Each scene shows the same named points in several views. A view is turned or mirrored, and shifted as a whole, has a little noise and may leave points out.

Scene 1
View 1
z_488: [ -2  -6   4   0 -18 -22  16  -7  -1   2   9 -10  15   7  20   9   2 -12
  -9  -7]
z_698: [-11  -8  -5 -10 -34 -25  10 -13 -23   9  -2 -10  15   8  30  24   2 -18
  -6   2]
z_377: [  7  -4   6   4 -14  -7  14   4   5  -8  11  -8   7  12  18   0   1  -3
  -7  -8]
z_165: [-21  -9   5  -9   5  -2  17 -15  25  -5  16 -25  19  15  34  -5  14 -10
 -16  -2]
z_320: [  8   0   7  -3  -8   6  19 -12   9  -5  -2 -21  19  -2  55  -3   3  12
  -8   9]
z_85: [ -6 -20  -3 -14 -18  11  -2  29  -8 -18   8  -4 -17  35  12  -8   1 -11
  -5 -10]
z_663: [  3  -5   3   0  -9 -12  13  -3  -2  -1   6 -21  15   8  15   7  -4  -5
 -13   5]
z_72: [-15   3   9   6  -3  -2  11 -17  22 -10  29 -21  19  22  15   5  15 -10
 -14  -2]
z_571: [-11 -22   2 -14 -10 -25  25   0  13   4   2  -5  10   5  37  -9   8 -17
  -9 -22]
z_276: [ 19 -17   7   9 -14 -43  26  18   5   2  10   8   4   3  -6  -6  -8 -17
  -7 -34]
z_451: [ 12   5  11  20 -18 -26  18  -7   6  -4  22  -4  17   7   1  10   1  -8
  -8 -13]
z_694: [ 28 -11  12  14  12 -25  26  16  16  -3   9 -17  11   1 -15 -11 -17  -1
 -18 -10]
z_163: [ 14 -16   2  -1 -12 -16  14  21  -5  -5   1  -6  -2  11   4  -4 -10  -8
  -9 -12]
z_36: [-17   0   4  -6  -6  14   6 -14  11 -11  16 -27  14  21  35   4  12  -3
 -13  10]
z_568: [-16 -14  -2 -12 -11   1   2   6  -4  -7  10 -20   3  27  14   4   4 -14
 -12   1]
z_53: [ 30  14  16  28 -13 -26  27 -15   9   0  13 -10  28 -11  13  10  -7   8
  -9  -3]
View 2
z_488: [  2  -2  -9   6   0  -4   3   8  -4   8  -5  -2  20   8   2   3   7  10
 -12   3]
z_663: [  2   5  -2   4   0  -1   6   4  -9  10  -3 -10  10   8  -8  -6   6  11
  -2  -2]
z_571: [ -4 -13 -25   3   4   4  -4  14 -14   5  -9   0  11  10   4  22  14   7
 -10  25]
z_377: [ -1   4 -12   3   1   1   5  -9  -1  12 -10  -6   9  10   0   7   1   2
   2   6]
z_451: [ -5  14 -19  13  -1  -4   8  -6   3  21  -4   3  22  -3  14  -4  -3   2
 -14  -8]
z_320: [-15 -13   3  14   1   1  13  -2  -4   9   4 -30   0  26 -23  15  -9  15
  -2  15]
z_72: [-19  -3  -4 -11  -5  -4   1   3  -6  38  -9  -8  18   4 -14  16   6  -8
 -10 -11]
z_163: [ 15  14 -18   2   5   6   2  -8  -6  -2 -13   3   2   5   9  -6  10   4
  13  11]
z_36: [-12 -13  11 -13  -5  -5   1   3  -5  25 -10 -20  11  19 -29  18   5  -1
   0  -3]
z_85: [ 23   2  -6 -25   2   0  -9 -17   1  -3 -33   5   4  17  -5  12  17 -11
  29  10]
z_568: [ 10  -3   3 -19  -2  -3  -7   4  -8   9 -19  -3  12  12 -13   6  18  -1
   9  -1]
z_694: [ -6  33 -30  10   5  17   9  -6 -20  22   2  -1 -11 -14  10 -18   6   2
  10   5]
z_276: [  8  19 -43  14   7   9   2  -4  -7   3 -10  17  10  -9  34  -5  10   3
  -3  15]
z_698: [ 19 -13   7   7  -1 -13   0  18   0 -11  -7  -3  33  18   0  -1  12  22
 -17   1]
View 3
z_36: [ -4 -12 -23 -18 -13  -4  35  12 -18   4   5  -9  16  -5  19   9  14  11
  21 -19]
z_72: [ -8  -6 -17 -20 -10  -2  21  20 -18  -6  -2 -13  12  -1  28  31  -4   8
  17 -10]
z_663: [ 12  -7  -6  -5 -23  -3   8  15  -9   2  -3   2   5  11  24   2   3   6
   5 -15]
z_488: [ 12  -7  -7  -2 -24  -1  10  14  -2 -14  -2   4   3   5  27  11  -3  18
  -2 -15]
z_165: [  3  -7 -14 -15 -20  -2  40   2 -21  -9   1 -13  14  -6  27  25   6   2
  11 -19]
z_571: [ 23  -5  -4   6 -28   9  30  -6  -5 -26   0   1  -2 -10  27  24   0  12
  -9 -24]
z_85: [ 33 -15 -30  14   7  24   8  13 -15  13  -4   6 -18 -23  22   5  12  16
  18 -23]
z_53: [-11   4  19 -10 -31  -3  -6  22  12  -2   6   0   1  34   8  19 -12   4
  -8  -7]
z_163: [ 29  -5  -2  12 -14  16  -4  13  -5   5  -6   7 -15   4  24  10  -2   2
   0 -17]
z_694: [ 23   5  17   5 -20  15  -9  11 -10  14  -9  -5 -14  24  25  27 -11 -26
  -3 -10]
z_451: [  1  -1   1  -5 -16   3  -9  27   3  -9  -4   1  -3  15  23  25 -16  13
  -1  -7]
z_568: [ 21 -13 -25  -2  -9   4  15  14 -20   2  -7   1   3 -11  33   3   8  13
  17 -19]
z_377: [  9  -5  -6   0 -14  10   9  14  -2   1   2   1  -5   2  16  15   1  10
   5 -17]
z_320: [ -4  -5   0 -11 -29  -2  37   1   0   5  17  -3  10   8  -1   2  19   8
   5 -25]
z_698: [ 18 -13 -16   0 -31 -13   9  16   2 -23  -3  16  11   1  31 -14   2  37
  -3 -18]
z_276: [ 31   1  10  18 -18  21 -14  11   5 -14 -11   8 -23   7  29  32 -20   5
 -15 -12]
View 4
z_320: [ 18 -14  -6  30  -2 -30  -9   7 -11  19 -15   0 -10 -39  21  -4  17   7
   1 -15]
z_163: [ 24  -4 -26 -16 -35 -19 -17 -18  -4   6  -8  10  14 -12  20 -12   4   7
   8  -5]
z_377: [ 15  -2 -15   2 -14 -17 -10  -6  -1   7  -7   8   9 -18  12  -7   4  10
   2  -6]
z_488: [ 15   4 -24   8 -14  -6 -13   7   1  12  -7   2   1 -11  11  -1   8   2
  12 -13]
z_694: [ 18 -13   1 -39 -33   2 -20  -3  -7 -13 -12  16   3 -27  27 -10   0   0
   6  -4]
z_72: [-16  -2  -5  12   1   0  -1  11   4   9  -7   2   4  -6   9  -1  -4   7
  -9 -10]
z_663: [ 12  -2 -18   7 -26 -12 -14   7  -2   8 -11   7  -5 -12  19  -8  10   4
   4  -9]
z_165: [-14 -17 -11  14   3  -5  -4   7  -6  22 -16 -10   2 -15  20   3   0   0
  -5 -19]
z_571: [ 16 -12 -34  -2  -2  -6 -13 -10  -8  27 -13 -15  14 -18  16   9   2  -5
  18 -21]
z_698: [ 23  14 -47  27 -25 -14 -17   9   4  24  -8  -1  -4   3   9  -1  17   1
  21 -15]
z_276: [ 34   3 -26 -40 -24   3 -21 -17   0  -3  -2   8  21 -16   9   0  -3   1
  25  -7]
z_85: [  3  -8 -34   1 -31 -36  -5 -35  -3  20  -8   6  30   4  20 -20  -5  18
 -12  -1]
z_53: [ 34  11   4  -3 -11   0 -17  20   2 -14  -2  20 -12 -36   5  -1  13   5
  16  -6]
z_568: [ -6  -5 -30  12 -27 -19  -8  -8  -1  21 -12   1  10   7  21 -12   1   8
  -7  -9]
View 5
z_377: [ -6   9 -16 -17  -1  13   1   7 -35  15  11   5  -3 -11  -6   1   7  -3
  -5  -2]
z_85: [  7 -16 -24 -18   9  15  13   2 -38   9  -6  21   3  -2  13 -15  -4   3
 -35   9]
z_72: [ -8  12  -7 -22   5  10  -9   7 -13  34  15  10 -19  -1   7  15 -14 -14
  10   0]
z_53: [-21  34  -8  -2 -11  13 -10   8 -38  20  28  -9  -7 -32 -25   6  21  -6
  22 -12]
z_451: [ -7  24 -13   2   2  16 -11   4 -38  10  22  10 -10 -22  -6   6   5  -9
  15  -5]
z_163: [ -1   8 -22  -8   0   5   0  10 -49  -1  12   4   3 -15   0 -16  11  -2
 -18   4]
z_568: [  7  -2 -19 -27   1   1   6   5 -37  23   5  15 -14  -5  12  -5 -12 -10
 -17   6]
z_571: [ 10  10 -25 -38  -6  -1  -2  25 -40  -7  15   3  -4  10  -2  17   8 -12
   1   1]
z_488: [  4  16 -19 -22  -8   3  -1  10 -45  12  17  10 -14 -14  -5   8   3 -12
   6  -3]
z_694: [-20  26 -12   6   8  -3 -22  17 -34   2  29 -20   5 -17   2 -21  15  -4
  -9   8]
z_698: [ 21  13 -26 -31 -20  -2  13   4 -65  14  13  25 -26 -24  -6  11  -2 -19
   7  -8]
z_165: [ -4   8 -11 -43  -2  -3  -5  18 -16  29  14  -1 -15  10   4  18  -9 -14
   1   3]
z_663: [ -4  14 -15 -21  -8  -2   0   7 -42  24  16   1 -14 -19  -3  -4   2 -10
  -4  -1]
z_36: [ -6   0 -10 -41  -5   5   6   6 -18  46   5   7 -18  -1   0  12 -11 -10
  -4  -2]
z_276: [  2  23 -25   7   7  10 -15  17 -51 -27  24   5   7 -13   0  -5  18  -6
   0   3]

Which points are out of place in each view (at most two, in the order of its rows)? Write - if all are in place.
view 1 => -
view 2 => z_571
view 3 => z_163
view 4 => z_488
view 5 => z_698
